Each scene shows the same named points in several views. A view is turned or mirrored, shifted and resized as a whole, has a little noise and may leave points out.
In the rows, 128 means zero.

Scene 1
View 1
J_853: [147  99 132 116 145 121 122 154 142 107 122 140 135 109 118 129 144 119
  96 107 130 123 113 165 137 131 112 134]
J_600: [139  99 132 110 158 114 114 135 139 107 107 130 129 102 110 150 135 124
  93 114 127 136 115 152 134 142 125 150]
J_589: [139 118 143 118 140 109 114 136 134 104 113 148 143 108  85 156 131 134
  94 105 130 142 121 179 142 167 144 134]
J_158: [155 105 131 144 108  99 132 150 162  94 120 107 137 102 130 144 156 121
  79 101 158  86 127 154 184 145 130  84]
J_660: [162 123 118 129 140 134 101 135 129 103 114 158 131  87  87 160 136 139
 103 102 127 134 129 169 136 162 123 112]
J_591: [142  90 117 137 150 135 138 149 138 115 119 119 117  92 137 150 134 131
  88 127 138 126 104 129 134 109 126 157]
J_693: [134  53 122 108 174 117 120 146 169 110 104  97 117  91 169 133 150 100
  92 127 136 110 105 104 136  89  93 165]
J_915: [163 112 118 135 130 157 137 179 128 115 148 173 140 106 118 112 144 132
 107 103 131 122 106 182 125 113 103 126]
J_64: [142  99 128 142 132 142 159 174 135 119 143 141 134 108 134 125 135 135
  91 122 145 123  95 161 136 101 127 153]
J_610: [183 115  80 140 137 155 138 157 111 112 127 114  79 111 139 137 149 130
  71 117 108 102 108 133 114 114 101 120]
J_269: [145  77 117 128 143 107 146 152 154 106 113  76 104 113 167 134 153 107
  66 125 138  91 104 113 151 103 113 135]
J_102: [157 121 144  94 136  88 107 148 139  94 114 143 145 139  89 119 154 106
  87  83 112 117 126 200 146 177 112  96]
J_790: [145 107 135 139 126 127 137 161 142 108 132 146 145 101 115 138 139 133
  97 108 149 122 113 170 152 131 132 126]
J_77: [119  93 152 141 138 121 134 144 155 111 122 146 159  79 110 164 123 144
 106 122 168 141 113 158 161 132 155 154]
J_244: [116  96 154 130 132  89 152 140 149 107 113  99 137 115 120 158 129 129
  72 126 154 126 107 146 166 141 166 154]
J_565: [161  95 116 107 150 107 105 139 147  99 104 112 114 110 126 136 156 106
  83 103 116 106 124 144 139 141  99 113]
J_104: [157 109 144 125 118 100 108 151 161  93 120 146 158 103 106 131 157 116
 100  87 148 103 134 184 174 162 115  78]
J_331: [150 113 127 118 143 121 124 146 129 107 117 138 127 113 106 142 139 127
  88 108 122 129 114 166 132 145 125 134]
J_823: [109  83 159 121 155 119 133 149 155 115 122 150 162  90 114 148 122 133
 109 124 157 151 104 159 145 119 144 181]
View 2
J_158: [102 117 143 119  69 128 126 155 106 154  97  66 131 151 118 124 138 118
 130 118 164 133 118 112 155 142 141 151]
J_244: [113 109 127 111 114 139 109 115 128 172  91  85 151 123 118 144 139 120
 122 101 166 129 123  90 141 123  93 177]
J_77: [120 123 124 126 121 157 100 144 120 164 103 123 148 147 106 163 143  99
  90 112 157 132 114 106 147 120  93 177]
J_104: [106 132 141 116  77 150 117 170 103 163  94 104 128 152 119 150 135 106
 126 137 173 113 119 108 164 153 168 136]
J_589: [ 95 126 121 109 109 161  93 139 124 171  88 131 142 124 104 164 141 104
 111 119 149 102 121  90 140 134 149 159]
J_853: [103 140 139 120 104 131 103 133 127 164 101 117 145 125 120 149 122 118
  96 137 149 102 129 126 141 142 142 161]
J_790: [111 133 135 115 102 136 101 142 119 159 100 112 146 140 105 153 140 116
 102 128 150 125 112 132 149 130 134 160]
J_591: [ 97 131 136 134 109 116 104 121 133 155 110 103 150 124 115 132 123 120
  77 117 129 118 127 130 126 126 107 187]
J_64: [119 142 140 115 113 115  95 120 129 157 106 108 158 129 103 151 133 132
  87 134 139 127 112 160 142 122 113 169]
J_331: [ 91 134 130 113 103 136  96 129 129 165  96 117 145 118 110 148 130 118
 103 127 138 100 124 114 133 136 151 164]
J_660: [ 79 132 123 123  93 154  94 156 118 157 100 132 134 136  99 152 138  97
  93 123 124 102 119 104 132 137 171 161]
J_823: [123 132 127 124 135 151  94 127 131 171 103 133 155 130 116 170 129 107
  82 123 161 119 124 113 144 124  89 180]
J_102: [ 94 137 137  98  89 148 105 141 119 178  80 117 135 117 121 159 127 119
 138 143 169  84 131  96 151 159 192 132]
J_915: [111 156 142 114 102 121  88 141 123 154 107 130 149 136 100 159 132 126
  81 153 132 111 111 173 146 134 157 152]
J_565: [ 80 136 144 130  83 120 116 135 127 161 102  97 135 120 132 126 110 121
 101 133 140  91 141 112 131 154 160 164]
J_600: [ 93 130 130 126 111 141 101 127 132 168  99 120 144 118 121 149 121 110
  92 122 143  97 134  99 130 139 131 174]
J_269: [ 96 125 152 134  88  93 127 111 133 155 107  56 145 120 138 106 110 140
 102 118 147 120 139 129 130 141 104 181]
J_693: [100 138 154 158 104 103 126 121 137 158 118  91 144 123 154 119  90 123
  66 132 148 103 156 126 126 149  92 192]
View 3
J_104: [125 122 107 115 127 181 136 133 165 101 129 144 107 127 133 144  79 121
  77 148 124 131 150 114 110 117 129 113]
J_244: [128 139 106 117 153 159 134  98 164 103 149 117  69 111 151 128 119 126
 119 132 128 117 131 156 144 129 108 129]
J_158: [133 126 115 111 128 180 128 139 158  89 138 121  72 131 141 141 100 113
  89 131 133 130 129 116 114 118 125 123]
J_853: [117 120 118 135 140 149 148 124 148 108 143 145 114 117 137 138 107 120
 110 135 116 125 132 135 128 105 131 131]
J_591: [117 124 127 140 145 137 143 122 141 104 154 122 102 120 142 138 133 124
 128 114 122 118 116 146 141 113 134 145]
J_915: [ 99 125 101 145 130 127 160 140 127 127 157 144 134 126 141 143 104 127
  96 132 115 143 143 125 113 100 147 130]
J_77: [115 125  96 130 147 150 130  97 159 117 143 120 106 120 152 149 103 146
 109 120 132 121 145 153 145 138 127 144]
J_610: [113 133 143 137 131 133 161 161 128  96 172 118 110 131 125 127 156 103
 117 117 113 126 112 117 119  98 147 123]
J_823: [112 121  98 140 155 138 138  89 153 122 140 138 113 108 153 145 100 144
 122 127 123 119 141 165 152 124 123 151]
J_589: [115 138 107 123 144 157 149 107 171 113 149 131 127 117 128 132 109 135
 102 146 117 117 156 139 135 130 124 108]
J_269: [135 121 141 130 143 154 136 136 138  83 145 131  63 116 144 128 134  96
 132 119 122 121  94 139 132  93 122 145]
J_660: [112 130 120 127 134 156 149 127 164 106 150 126 145 131 118 142 115 135
  96 134 118 116 152 121 129 130 142 111]
J_102: [123 136 113 115 136 172 159 125 170 106 139 159 120 113 120 122  91 111
  87 172 107 126 154 123 114 103 117  88]
J_331: [115 134 118 129 141 148 155 123 155 109 154 135 120 117 128 130 120 122
 109 140 113 121 140 135 130 113 129 115]
J_600: [120 127 125 132 149 151 147 111 161 104 146 137 122 113 128 133 120 126
 119 136 115 110 135 144 142 116 126 125]
J_64: [107 129 101 141 140 126 151 126 127 122 160 129  97 120 156 137 117 124
 115 121 121 138 128 145 127 105 134 143]
J_790: [113 130 101 129 137 148 144 124 147 116 149 128 104 124 146 141 105 128
  98 130 125 131 141 134 125 117 132 130]
J_565: [129 121 143 127 138 164 147 136 157  87 139 146 111 119 119 132 119 104
 113 139 112 114 121 124 126 100 128 119]
J_693: [130 102 150 147 148 146 135 122 139  88 132 151  98 109 139 143 123 108
 142 115 116 111  94 149 145  89 129 164]
View 4
J_331: [126 143 132 127 132 127  98 129 149 136 100 149 136 149  92 132 114 142
 122 129 106 110 159 137 125 131 129 137]
J_610: [150 114 131 155 113 139  91 132 144 101  87 167 120 152 131 150  79 127
 129 120 135 110 161 145 156 138 132 143]
J_915: [142 152 149 115 121 133  83 128 125 139  83 136 132 115 127 140 121 130
 150 125 127 105 149 132 124 143 121 129]
J_104: [120 160 122 114 144 142 130 118 133 154  96 137 142 149 106 112 120 161
 132 105 111  61 164 140  90 110 117 139]
J_64: [148 128 130 107 131 114  86 134 143 118  96 129 144 128 112 150 114 126
 136 135 133 109 152 141 121 162 109 121]
J_244: [127 120 100 103 155 102 112 134 167 116 116 131 154 169  70 138 112 146
 103 135 110 101 169 150 101 153 107 123]
J_589: [112 163 128 116 142 122  99 126 150 147 104 138 134 157  75 125 124 154
 116 122  89 112 161 136 110 133 134 133]
J_823: [125 148 127  98 146  97  91 124 177 142 126 104 151 129  79 147 131 139
 120 143 119 119 139 139 102 159 117 122]
J_269: [151  86 108 135 134 119 125 129 176 103 117 149 157 156 112 150  86 128
 112 140 151  83 158 156 130 132 100 143]
J_158: [132 128 103 117 149 134 136 124 140 122  98 137 141 166 113 124  99 157
 122 101 126  57 173 153  96 127 107 134]
J_565: [129 126 125 148 128 138 122 120 165 136 110 157 142 155 105 130 100 143
 117 128 123  88 155 143 130 105 124 156]
J_853: [130 140 134 122 132 127 104 125 154 142 104 141 144 136 101 135 118 138
 127 133 120 100 151 138 120 128 121 139]
J_693: [144 102 126 143 128 114 117 115 204 125 138 129 157 131 113 156  95 126
 115 150 160  97 131 149 133 126 111 153]
J_102: [115 155 136 121 134 146 121 127 129 162  89 169 148 152  81 105 133 152
 125 132  87  83 168 130 110  93 122 146]
J_591: [138 126 121 127 134 112  93 126 172 114 115 125 133 146 107 154  97 134
 119 127 134 116 148 148 127 156 124 131]
J_77: [123 155 115  99 153 102  97 123 167 134 120  99 139 144  87 143 121 150
 119 120 116 109 150 145  94 164 121 118]
J_600: [122 140 129 130 136 118 101 123 172 138 117 139 140 149  83 136 113 144
 113 135 110 115 148 140 122 130 130 141]
J_790: [133 146 125 108 139 122 101 127 141 131  98 128 138 140 103 135 116 144
 130 119 119  95 159 141 107 147 116 126]
J_660: [116 170 133 135 133 135  97 118 147 144 101 136 114 152 100 128 110 158
 125 103 101 109 155 138 119 129 149 139]
View 5
J_77: [120 104 138 156 144 105 119 130 180 135  94 125 118 155 119 158 118 133
 149 113 134 118 130 144 159  50  98 105]
J_565: [112 106 122 159 103 123 119 139 127  73  82 166 152 103  62 164  88 150
 153 144  95 115 143 121 146 132 121 133]
J_660: [150 115 162 173  97  96 126 118 135  90  92 149 161 150  82 185 110 135
 132 123 115 112 149 154 176  83 146 132]
J_600: [140 102 131 154 115 117 121 147 157 105  85 155 150 147  73 172 108 144
 154 141 119 112 132 121 159  97 104 120]
J_853: [116 111 126 144 110 111 108 142 151 102  89 139 148 133  75 161 119 141
 133 133 113 111 157 129 150 115 116 112]
J_790: [100 113 136 149 129 104 110 131 150 105  99 130 143 137  98 154 129 145
 127 108 119 118 159 144 158  87 122 107]
J_102: [115 102 135 146 110  70 108 118 127  37  76 157 153 160  38 184 104 139
 154 141  82 126 195 152 155 118 124  90]
J_589: [141 101 149 159 126  88 123 128 150  86  88 151 150 177  73 183 116 140
 153 128 115 122 155 145 168  70 114 106]
J_610: [104 125 135 160 101 155 122 166 106  98 119 161 205  92  78 148 135 178
 105 115 121 107 138 104 169 135 150 160]
J_591: [114 111 124 153 126 147 119 163 155 133 102 145 156 114 100 146 123 157
 134 122 133 108 117 108 156  98 107 136]
J_823: [135 102 122 137 135 111 108 149 198 150  88 123 119 163 104 159 127 129
 147 132 138 105 133 129 150  72  81  95]
J_158: [ 57 106 134 168 145 108 116 110 120  64  92 146 126  96  99 147  88 156
 154 104  94 141 150 148 147  87 127 114]
J_269: [ 66 104 100 147 141 163 113 168 133 100  96 159 148  72  86 129 102 177
 154 128 110 123 119  90 134 127  95 132]
J_693: [111 105  93 143 108 164 107 168 167 138  78 146 128  73  90 139  90 146
 151 154 120  97 104  91 125 143  90 137]
J_915: [109 130 136 137  94 105  96 140 150 119 107 115 163 132  88 155 153 136
  88 110 124 100 183 144 162 125 148 112]
J_64: [ 92 119 122 134 131 128 102 160 161 132 113 123 156 130 102 139 154 155
 110 107 135 108 157 123 155 102 114 110]
J_104: [ 89 109 142 160 117  76 109  93 132  57  78 137 121 123  83 169  89 128
 145 117  86 130 178 171 148  96 137  99]
View 6
J_589: [116 129 120 131 161 139 133 112 139 112 135 124 124 144  71 135 135  99
 166 133  86 114 137 155 125 164 127 119]
J_158: [150 143 126 104 156  82  88 144 142 114 160 100 190 129  83 112  91  98
 133  85  87 135 123 166 141 167 134 151]
J_693: [178 138 139  69 134  94 145 183 154 126 114 171 159 148 123 143 109 134
 190 110  85 127 112 163 175  85 186 169]
J_104: [170 132 111 120 185 122 107 114 154 123 154  99 162 139  55 123 110  87
 129  96  80 139 109 154 134 185 130 149]
J_660: [132 114  96 115 174 142 129 111 119 109 135 110 152 132  72 132 147 121
 179 131  90 130 125 159 125 178 156 114]
J_64: [129 138 125  91 160  88 124 117 116 109  99 132 127 170 114 119 113 148
 125 110 109 120 109 172 145 104 160 125]
J_565: [166 130 120 113 170 126 116 151 154 126 149 125 181 142 102 130 125  99
 197 104  81 136 119 165 159 124 162 133]
J_591: [125 135 129  83 137  93 133 150 121 108 111 145 148 146 116 130 119 147
 171 122 101 119 129 169 150 110 169 132]
J_610: [132 123 105  94 170 101  98 139 101 110 126 110 193 150 138 112 133 150
 191 104 109 139 119 185 158  97 188  93]
J_823: [126 140 139  95 132 107 164 127 141 110  95 164  87 157  79 145 115 132
 135 137  91 103 126 151 134 135 141 157]
J_331: [128 128 118 122 168 128 125 121 135 115 127 123 142 152  94 129 133 111
 172 122  92 123 125 165 140 130 148 113]
J_77: [115 139 132  92 127  96 147 126 128 103 111 144 110 139  70 136 111 133
 129 133  93 107 134 153 124 168 136 154]
J_915: [154 122  99  98 198 117 122  91 111 113 100 114 132 174  97 120 133 145
 129 110 108 137  89 170 141 122 172 111]
J_600: [132 129 126 112 151 130 142 137 144 117 126 142 135 145  90 140 132 113
 185 129  85 115 131 159 142 131 149 129]
J_244: [ 95 155 160 115 116  86 123 152 151 109 132 143 129 145  98 128  97 102
 150 118  91 100 156 162 140 125 116 140]
J_853: [150 130 121 110 172 122 129 123 142 120 122 131 140 158  93 130 125 116
 158 113  92 126 112 161 147 125 155 131]
J_269: [150 150 146  87 135  72 104 180 147 120 136 139 185 147 135 122  93 117
 174  89  93 128 126 176 173  83 164 146]
J_790: [134 134 119 103 164 103 119 114 127 110 120 119 137 152  85 121 113 125
 128 112  98 125 117 163 134 148 144 132]
J_102: [155 129 118 156 203 155 110 104 171 130 157 102 147 160  68 127 130  60
 163 103  77 131 113 157 140 149 123 115]

Which points are out of place in each view (at most two, in the order of its rows)? Write none if all are in place.
view 1: J_693
view 2: J_823, J_565
view 3: J_853, J_915
view 4: J_591
view 5: none
view 6: J_610, J_244

Scene 2
View 1
J_371: [143 136  99 155 145 133 116 102 109 172 110  94 129 126 148 151 113 152
 114 144 210 103 116 143  99 136 113 117]
J_253: [142 133  96 162 145 125  94 117  88 163 117  82 138 122 127 171 132 141
 119 140 222 104 131 155  80 155  89 123]
J_41: [123 134 105 177 167 166 113  94 149 156 116 102 148 141 132 153 111 150
 110 154 209 106 106 124  90 163 119 125]
J_805: [156 112 110  77  93  59 130 162  76 174 150 102 147 128 164 148 125 113
  88 123 161 114 110 166  93  97  88 127]
J_150: [145 134  70 160 113 159 130 120  84 122 139  53 139 121 108 182 126 140
 109 153 235 201 143 189  78 152 114  98]
J_713: [119 108 106 104 104  88 123 156 126 180 156 122 145 138 155 129 118 102
  91 106 191 116 113 153  65  82  81 118]
J_811: [183 122 107  86 103  88 160 125  68 173 122  99 136 127 187 140 104 154
  97 156 131 104  90 144 145 111 136 125]
J_347: [152 119 101 131 116 122 132 132  89 152 136  96 148 132 146 156 120 140
 103 149 170 121 109 146 104 139 108 123]
J_93: [157 113 128 110 135 106 129 139 103 150 136 112 178 146 157 158 121 138
  90 165 120  77  83 115 120 165 108 152]
J_409: [126 147 105 161 170 152 108  91 150 150 117  79 151 137 123 165 118 137
  94 151 233 137 117 151  77 159 117 122]
J_366: [145 136 116 153 167 152 118 101 128 138 118  87 169 143 131 172 119 150
  96 177 176 111  97 126 107 189 124 140]
J_237: [150 107 134  92 128  87 148 128 126 200 123 152 150 146 205 107  94 146
  95 142 106  34  63  92 140 102 124 143]
J_943: [142 125 120 107 138  95 132 113 135 191 121 120 141 138 179 126 102 135
  91 135 171  82  90 130 108 102 118 129]
J_292: [154 119 100 121 113 120 145 127  96 159 132 103 143 134 161 144 110 143
 102 150 162 120 102 142 115 125 122 120]
J_11: [155 126  85 155 120 141 131 116  77 152 121  85 131 123 141 160 117 158
 121 154 194 130 121 152 108 145 117 113]
J_88: [126 113 114 134 133 119 116 137 127 162 141 121 159 144 146 147 120 126
  99 137 171  93 101 126  86 137  92 134]
J_405: [151 140  99 122 131 105 112 119  95 156 128  66 144 122 132 171 127 128
  93 139 222 147 128 181  79 133 103 117]
J_254: [110 113  92 117  96 107 135 145 139 176 158 119 131 136 151 122 108 105
  94 100 217 152 121 166  58  65  96  99]
J_639: [163 127  94 110 104 129 162 123  92 135 139  78 149 131 151 157 110 143
  89 164 166 173 106 166 116 131 140 112]
J_472: [159 135 106 146 149 133 121 103  98 154 111  86 149 130 145 166 118 156
 106 166 182 102 106 136 115 166 121 132]
View 2
J_639: [ 91 105 121 130 119 119 108 155 139 116 116 124 126 173 108 118 120 114
 153  97 141 128  83 135 121 128 113  96]
J_472: [113 122 134 133 106 117  91 155 104 121 124 101 125 152 110 122 104 103
 178 129 124 135 100 134 133 131 106 134]
J_11: [100 107 117 120 107 121  87 168 119 111 122 119 114 161 117 123  95 114
 176 106 120 139 106 126 143 124 100 122]
J_41: [136 118 122 112 100 116 117 141 103 121 121 103 113 133 116 141  81 108
 178 138 146 135 127 129 150 130 103 155]
J_371: [115 117 122 120  96 117  94 148 109 114 118 117 125 149 113 122  82 117
 163 120 123 148 116 121 154 134  96 145]
J_713: [119 110 130 147 106 119 105 121 156 117 126 125 149 132 139 126 115 155
 103  81 109 141 116 121 165 138 102 137]
J_253: [121 109 122 137  93 113  72 165 110 112 124 117 133 147 121 139  91 128
 183 111 117 143 130 123 156 138  98 146]
J_347: [107 113 131 136 113 122  93 153 128 119 128 110 126 150 123 122 113 119
 156 105 115 133 100 131 141 127 106 123]
J_88: [130 120 138 140 111 122 105 133 127 125 133  97 130 125 134 128 112 124
 141 113 113 133 112 131 153 129 105 146]
J_366: [130 122 135 130 108 115 108 150 100 128 125  90 121 141 110 136 106  95
 189 142 144 124 108 142 128 131 113 141]
J_405: [111 105 120 147  94 107  82 157 129 110 113 135 150 165 108 138 107 136
 164  98 135 138 119 126 142 150 106 126]
J_93: [119 132 160 154 124 126  99 137 116 135 139  75 131 132 126 111 134 101
 148 128 101 126  83 145 128 126 113 134]
J_150: [107  82  93 123 101 109  91 186 138 104 114 146 122 175 112 156 101 132
 201  86 159 123 128 127 136 134 111 105]
J_237: [105 151 167 133 126 137 118  97 116 134 132  75 128 124 126  72 113 100
  85 132  77 152  63 130 148 120  97 147]
J_254: [115 100 110 128 103 117 119 123 166 110 117 144 141 140 134 132 101 160
 101  71 130 144 124 114 169 137  99 131]
J_292: [100 116 132 129 116 125 102 145 129 118 124 110 123 153 120 110 111 114
 141 105 114 138  89 129 139 123 104 120]
J_805: [ 99 115 142 166 113 121  78 138 150 117 128 121 158 153 129 108 133 146
 112  80  89 141  91 127 146 140 105 120]
View 3
J_811: [108 114 109 113 139 125 126 126 135 141 151 127 124 111 110 142 115 116
 124 160 142  97 105 127 160 107 118 154]
J_253: [105 148 106  98 148 109 130 140  98 128 159 112 105 141 118 104 109 149
 160 139 107 129 136 130 137 136 118 143]
J_347: [105 145 106 109 138 117 126 131 113 132 147 124 114 121 129 123 112 133
 138 150 124 116 117 129 140 129 120 147]
J_409: [141 173  99 102 148 110 124 139  96 133 146 112 120 119 127 108 111 146
 169 130 102 136 138 135 127 128 109 133]
J_371: [121 147 111 106 150 113 132 135 110 130 155 108 117 122 115 115 113 138
 164 143 111 121 137 129 145 126 122 141]
J_41: [134 177 118 116 150 112 136 136 107 125 151 113 126 119 134 113 114 143
 172 136 100 123 142 127 132 121 118 132]
J_254: [126 134 101  96 137 125 125 103  92 144 127  91 104  99 133 102 107 118
 143 145 143 134 124 143 151 162 155 135]
J_805: [ 97 108 104  95 138 125 130 118 105 146 146 120 110 130 126 114 102 121
 115 147 152 119 101 134 154 133 132 144]
J_11: [103 150 101 109 140 112 120 138 117 127 152 117 107 118 114 125 118 140
 153 155 108 115 131 130 140 134 117 154]
J_88: [113 150 122 113 144 120 141 123 103 132 147 119 123 128 147 110 105 129
 141 139 129 119 120 127 140 127 132 131]
J_639: [117 149  85 108 129 118 106 131 121 138 137 127 114  98 120 138 118 129
 131 157 126 115 111 137 137 130 111 157]
J_150: [110 170  71  95 129 107  96 143  99 129 139 116  90 109 115 119 118 152
 154 152 101 137 132 143 121 160 109 161]
J_713: [116 127 110  98 139 126 135 107  93 144 136 103 110 117 140 101 102 118
 132 141 148 129 114 137 150 148 150 131]
J_93: [106 146 124 121 140 121 141 131 119 134 153 143 135 135 148 127 106 127
 123 143 133 103 103 120 139 101 113 137]
J_237: [120 114 150 129 153 133 163 111 136 140 155 122 150 118 136 132 108 102
 130 149 152  87 110 115 171  88 140 127]
J_472: [115 154 111 111 146 113 130 143 117 129 157 126 124 128 120 125 113 140
 153 143 109 113 127 125 138 111 105 145]
J_943: [132 126 123 109 151 126 144 118 115 143 148 110 133 115 126 118 108 116
 143 140 139 113 119 128 158 110 132 129]
J_292: [111 140 108 113 138 120 126 126 121 135 145 121 119 111 125 128 115 125
 138 153 128 110 117 130 147 125 124 148]
View 4
J_472: [138 153 123 128 109 117 123 125 120 138 136 141 115 142 116 121 140 126
 125 115 131 145 129 133 162 137 145 135]
J_254: [131 107 157  71 106 101 141 137  96 137 132  98 123 119 130 111 123 123
 100 162  91 153  84 110 116 161 123 144]
J_237: [177 128 108 142 101 129 101  90 116 178 137 131 133 160 127 119  86 141
  86 120  90 176 114 125  92 132 171 120]
J_292: [136 140 127 110 111 112 118 116 111 145 146 146 129 129 121 122 125 131
 113 128 109 150 114 121 129 150 140 135]
J_366: [145 160 117 132  97 110 127 130 119 128 142 136 105 147 110 121 144 118
 131 122 157 152 125 126 164 135 156 122]
J_347: [130 147 127 109 110 113 125 129 114 133 142 142 122 128 119 118 126 128
 122 127 113 146 120 120 134 146 134 135]
J_93: [153 162 106 134  98 119 111 122 125 131 144 148 116 147 117 116 100 133
 121 121 117 161 132 118 116 131 159 111]
J_405: [120 144 144  90 107 104 130 138 123 115 129 125 106 120 127 112 143 127
 128 138 102 133 116 132 165 156 131 140]
J_409: [136 141 139 110  97 103 142 140 112 124 132 108  99 141 116 117 163 111
 127 138 151 145 108 130 181 144 144 138]
J_11: [121 144 132 111 119 114 130 130 110 140 141 148 129 126 116 124 146 127
 126 116 123 138 121 126 155 146 123 149]
J_253: [126 142 140 115 112 120 142 147 118 128 120 120 112 137 118 112 143 124
 128 120 116 139 126 135 169 134 124 149]
J_639: [123 150 128  90 111  95 110 111 112 131 160 161 125 113 124 129 140 128
 124 136 118 139 111 118 139 170 143 132]
J_943: [158 123 131 118 100 118 117 108 116 157 126 110 118 148 131 114 115 132
  96 134  92 160 106 133 129 144 158 132]
J_811: [139 143 118 113 116 115  94  91 122 156 148 164 136 128 131 126 113 144
 107 117  80 147 121 131 120 157 152 132]
J_150: [ 99 150 147  78 117  94 142 150 106 110 147 146 117 104 116 124 170 115
 143 138 138 124 112 118 174 164 111 151]
J_805: [130 138 134  89 109 113 115 127 124 125 133 133 121 119 134 106  93 140
 112 140  58 146 118 121 107 154 134 129]

Which points are out of place in each view (at most two, in the order of its rows)? Write none if all are in place.
view 1: none
view 2: J_472
view 3: J_805, J_237
view 4: J_253, J_943
